Each row is a point on a tangle of strands that fork, close into loops and nearly touch. The rows are in no order.
Two points are linked if the straight distance between their rows is under 58.5. Some points are linked to none.
Q861: [  4   0 -26  10   1  10  14  14 -16 -13  10  14   3 -22 -16  14  21  -1
 -12   8  18   3 -17  20  -3 -12   0 -16  11  -9   5  21]
Q837: [ 22   2 -24   6   7   2  -2  20 -24 -12   9  16 -19   4 -10   4  -3  14
 -11  16   6  -4 -22  14   1   9  13   5  12 -17 -14 -13]
Q929: [-20  -6   4   4  -4  26  13   0   7  -4   2   5  11 -20 -16  29  58 -20
 -19 -12   8  14 -12  13 -17  -5 -11 -28 -11  13   8  33]
Q318: [ 37   3 -46  17   4 -12  -3  36  -5 -10  -5   9 -14   0 -20 -25 -23  23
 -18  16  25 -10  -8  42  23  -7 -13  36   1 -44 -33 -11]
Q985: [ -8 -28 -25 -16 -22   4  32 -10  12   2 -24   5  23 -38  -4   0  -8   8
 -13  30  -2  17   3  24   5   0 -23  -3   6 -19  16  22]
Q125: [ 20  22  11  -1   0 -16 -20  -9  24   2  -6 -24   8  14  21 -34 -44  -6
  27 -13   0 -13  28 -28  12  -5 -16  32  -6  12  -9 -21]
Q484: [ -5 -15   8 -14 -11  24  15   0  26   0 -17  -1  13  -7 -10   7   7 -17
  -9   6  -4  12   9  -9   2  12 -21   4 -20   6  12  11]
Q381: [-36 -19  52  -7   1   8  -4 -15  17  26  -1 -12  11  19  -1  18  41 -26
   5 -28 -30  13  12 -18 -11   6   7 -22 -26  12   5  11]
Q860: [  8   6 -37  24   1 -14  13  35 -30 -14  24  26  -6 -23 -16  -5  -8  16
 -11   6  35  -4  -7  40  14 -32  10  -6  16 -26  -4  32]
Q924: [ -4 -12   8  -4   5   2   3  -4 -14   1  -3   7  -2   5  -5  15  14   0
  -2  12 -15   6 -12  -2 -11  20  12 -16   8  -1   2  -6]
Q710: [ 33  23 -12  15   8  19  -3  19   4 -13   5  -7 -23  32 -14  -7 -11   3
  -5  -8   6 -14  -7 -11  14  13   4  41 -18   3 -16 -33]
Q336: [-25 -23  26 -15 -12  13  13 -18  24  13 -20  -5  16  -4  -1  15  13 -16
  -2   3 -22  16  14 -12  -8  12  -8 -14 -20   6  14  11]
Q518: [ 11   6 -33  21   3  -2  10  26 -27 -16  22  21  -3 -22 -16   8   4  13
 -15   7  27  -1 -14  29   6 -21   6  -8  16 -20  -1  22]
Q973: [ 27  18 -13   9   4  32   6  22  11 -11   3  -3  -8  20 -22  -1  -3 -10
 -11  -1   9  -3  -2 -10  13  12  -9  33 -25   4 -10 -15]
Q254: [ -5 -25 -20  -6 -13   1  21  -7  -4  -1 -14   7  13 -27  -4   9   2   6
 -11  26  -3  14  -8  21  -2   3  -6 -14  14 -16   9  18]
Q408: [-18  25 -14  21  14   5   0  21 -43 -15  42  31 -22 -17  -3  17  48  20
 -17 -17  36 -24 -32  19 -14 -32  25 -38  12  14   9  30]
Q718: [-13   3  23 -27 -10 -25 -16 -38  37  26 -13 -34  26 -12  47 -12 -40  -8
  29 -10 -18   0  38 -20   1 -20 -19  -9  -3   3  16  -4]
Q693: [ 13  14 -29  15  -1  33  17  26  10 -18  13   4   4 -17 -30   7  17 -18
 -21  -7  29   8  -6  10   9 -16 -18  12 -15   3   5  17]
Q733: [-10   3  -4  -4  18  -1  -7  -1 -39   0  21  27 -22  -2  -2  28  46  14
 -18   4   2 -14 -44  13 -24   2  25 -38  21   1   0   1]
Q822: [ 15 -19 -16 -11 -11 -16   6   6  -1   0 -22   3   0  -4   0 -26 -33  23
   3  31  -4   0  -2  18  10  19  -8  18  16 -28 -16 -10]
Q704: [ 10  19  22   9   9  13 -15   2   3   1  13 -13  -8  33   0   4  -3 -16
   6 -16  -8  -8  10 -29   2  12  13  14 -20  17  -4 -22]
Q914: [  0  16  28   6  25  -5 -27  -1 -21   5  22   0 -27  36   6  16  16  -5
   3 -18 -15 -11  -7 -26  -9  10  39  -7  -4  19  -3 -33]
Q383: [ 14   7  10  -3  -3   9   0   7  20  -4 -10 -11   5  17  -3 -18 -22 -10
   9   1  -1  -2  17 -24  10  11 -16  29 -17   9  -2 -17]
Q763: [-13  19 -19  28   9   8   9  24 -34 -19  37  24 -12 -21 -11  14  35   8
 -12 -14  34 -14 -22  21  -5 -30  16 -27  10  11   9  36]
Q844: [-12  -2  31  -6  10 -39 -33 -35  -4  22   1 -18   8  10  38   1 -19 -10
  24 -14 -27   6  16 -20  -8  -8  19 -19  15   5   6 -16]
Q247: [-13 -11  14 -24 -11 -40  -8 -41  10  18 -22 -19  17  -6  45 -21 -51  15
  29   8 -23   3  27  -9   2  -1  -1   0  21  -2   9 -11]
Q602: [-10   1 -26  15 -14  16  28  20   4 -16   3  12  18 -39 -25   7  12 -12
 -16  -5  33  18   4  22   4 -32 -18  -8  -3   4  18  50]
Q101: [-18 -13  31  -9  -1 -21 -14 -29   4  19 -10 -15  13   9  24   0 -15 -11
  19  -3 -30   6  19 -18  -7   3  11 -17   7   6  12  -7]
Q100: [  2  12 -17   3  18   2 -10  12 -43  -7  34  32 -36   2  -5  26  32  24
 -21  -1  12 -20 -44  14 -19  -2  32 -25  21  -2  -2 -11]
Q331: [ 16  17  11  -5   3 -28 -30 -20  13   7   1 -24   7   9  35 -26 -43  -4
  31 -15  -6  -9  23 -24   6  -9  -8  17   7   9  -6 -22]
Q169: [-20  -6  39  -1   2  25  -5  -2  15  15   4 -10   4  19 -10  21  43 -28
  -3 -23 -17   9   8 -19 -11  13   2 -15 -30  19   2   7]
Q594: [ -5 -16 -23   4  -8  -2  19  -4 -17  -7  -4  13  11 -30  -8  14  13   6
 -12  19   4  12 -14  26  -5  -7   0 -24  20 -17   7  26]
Q410: [ 17  11 -14  11  15  11  -4  16 -22 -12  18  12 -28  14 -12  17  10  10
 -13   4   5 -10 -28   0  -7  11  22   0   4  -3 -10 -24]
Q527: [-13   6  33   0  26  -1 -19  -4 -21  10  17   5 -22  32   1  22  34  -6
   1 -14 -20  -8 -16 -17 -16  14  35 -19   2  13  -4 -21]
Q856: [ 10  21  20  12  18   6 -23   2  -8   1  16 -10 -21  38   5   8  -2  -7
   5 -20 -11 -10   2 -30  -1   9  27   9 -11  19  -7 -32]
Q614: [  2 -14   6  -6   1 -12  -5  -8 -14   2  -8   3  -5   9   7  -3 -11   8
   7  18 -16   2  -6  -7  -5  24  16  -4  16  -5  -3 -16]
Q16: [ 34   8 -13   5   0  -8  -4  16  19  -5 -16  -7 -11  25  -9 -45 -39  18
  11   2  13 -21  12  -2  21   9 -20  61 -11 -10 -31 -27]
Q923: [-16  -5  15 -31 -14 -32  -9 -45  29  23 -21 -28  24 -12  46 -18 -49   8
  33   1 -21   3  37 -12   5 -14 -16  -3   7   2  14  -4]
Q805: [  7  -7   2 -20 -14 -22   1  -9  21   7 -26 -11   7   1  16 -42 -52  20
  27  16  -6  -8  27  -5  15   6 -21  31   7  -5  -6 -12]
Q893: [  4   2   4 -24 -14 -33  -9 -22  24   9 -25 -21  11  -7  34 -45 -57  22
  40   7  -4 -12  32  -4  14  -6 -26  28  14  -2  -6 -12]
Q722: [-23   4  -2  12  -3  19  13   5  -4 -10  10   8   7 -26 -15  27  61 -12
 -20 -16  17   8 -17  19 -18 -14  -7 -36  -4  17  10  39]
Q70: [  3 -22  -3 -20 -15 -23   7 -11   9   5 -29  -4   8  -4  14 -37 -48  27
  16  29 -11  -3  14  10  16  16 -14  24  14 -17 -10 -10]
Q587: [-14 -12 -31   0 -24  10  34  10  19  -6 -11  10  24 -47 -18   0   0  -8
 -20   8  24  25   6  25   9 -29 -29  -4  -5  -7  22  46]
Q304: [-12 -21 -30  -9 -25  11  36  -2  20  -4 -21   6  24 -48 -13   2  -3   1
 -19  20  13  22   5  24   8 -16 -29  -4  -1 -13  20  36]
Q581: [ 21 -14 -21  -1  -2 -11   1  14 -17  -9  -6  11  -8  -3  -7  -9 -19  20
  -5  24   1   0 -14  20   4  15   5  11  19 -26 -14 -13]
Q627: [ -1   8 -25  16  -7  30  22  24  10 -18  10   8  13 -32 -28  11  19 -18
 -19  -8  34  16   1  14   6 -24 -22   1 -13   7  14  36]
Q470: [  7  15  19  -3   6 -34 -36 -25   3  10   5 -26   5  11  41 -15 -31  -8
  26 -14 -15  -4  19 -24  -1  -8   7   0  14   7  -5 -23]
Q881: [ 36   8 -21  13   3 -13 -10  23   2  -8 -13  -1 -24  27  -6 -36 -32  26
   0   4  10 -19  -5  10  19  14  -6  54  -2 -22 -38 -34]
Q969: [  1  -5  11 -13  -9  18   6   0  29   1 -14  -8   9   6  -7  -7 -12 -15
   3   5  -4   7  17 -20   5  15 -20  18 -22   8   6  -4]
Q651: [ -4   5  33  -1   5  20  -7   2  19   7   5 -12   1  25  -5  11  14 -28
   2 -20 -11   5  17 -31   1  12   2   2 -26  20   2  -7]
Q828: [-21  14  -9  22   2  12  14  13 -17 -17  24  17   5 -28 -13  17  51  -4
 -13 -18  30  -1 -15  22 -13 -29   2 -34   3  18  13  47]
Q695: [-22  -9  24  -2  -3  32   6  -2  15   5   2  -2   7   1 -16  28  57 -25
 -12 -16  -8  14  -5  -2 -15   9  -6 -22 -24  14   6  20]
Q128: [-21 -19  30 -14  -6   0   2 -21  10  15 -16  -8  14   6   8   7   3 -13
   7   3 -27  10  15 -16  -5  11   4 -14  -8   7  12   4]
Q285: [ 25  14 -29  11   2  33  12  23  12 -16   6   1  -2   0 -30   3   6 -12
 -20   1  24   3  -6   4  15  -2 -19  27 -22  -2  -3   2]
Q623: [ -8 -11  11 -14  -7 -44 -14 -33  -3  10 -20 -15   9   3  41 -26 -50  19
  27   9 -20   2  18  -7   1   5   8   2  30  -4   1 -17]
Q204: [-19  -5  13  -2  13   5  -2  -9 -27   2   9  18 -10   2  -7  28  55  -3
 -10   1  -8  -1 -31   8 -24   7  17 -38  10   3   0   8]
Q123: [ 20  18   7   0   0   0 -13   3  24  -4  -6 -18   2  20   5 -30 -37  -7
  20 -10   3 -12  22 -26  16   5 -15  41 -15  10  -9 -21]
Q249: [-33 -12  50  -5   7 -11 -16 -25   7  31   3 -14  10  20  12  15  26 -22
  15 -26 -34  10  14 -21 -11  -1  17 -27 -12   9   6   2]
Q941: [-18 -12  14  -3   5   7   3 -10 -14   5  -2   9   0   0  -6  23  39  -6
  -7   6 -16   5 -17   2 -21  12  12 -28   4   3   5   7]
Q698: [ 12  18 -19  11  20  17  -4  19 -31 -12  33  20 -36   7 -12  25  30  14
 -21  -3  15 -18 -38   9 -10  -1  25 -11   4   2  -6 -13]
Q202: [ 36  17 -22  16   7   5  -5  23  -2  -9  -1  -2 -27  33 -12 -16 -23  15
  -4   0   8 -17 -11   0  14  14   3  46  -9 -11 -25 -36]
Q880: [ -6 -21  12 -13  -6 -26  -4 -22 -10   7 -19  -3   4   7  21 -14 -33  13
  18  20 -23   4   5  -5  -2  20  14  -1  22  -7  -1 -15]

A piece is two or more points that can be reached from each other along the links. Count, over all rows, the pieces, the separate loops (a circle has one, a figure eight two, a Y none), the forks (points with three links) and the tips (points with one).
pieces: 4
loops: 1
forks: 1
tips: 7

Name the points in between on the shortest way along the links from the first point to the second, in order.
Q627, Q861: Q602, Q587, Q304, Q985, Q254, Q594
Q70, Q100: Q822, Q581, Q837, Q410, Q698
Q710, Q587: Q973, Q285, Q693, Q627, Q602
Q718, Q924: Q923, Q247, Q623, Q880, Q614
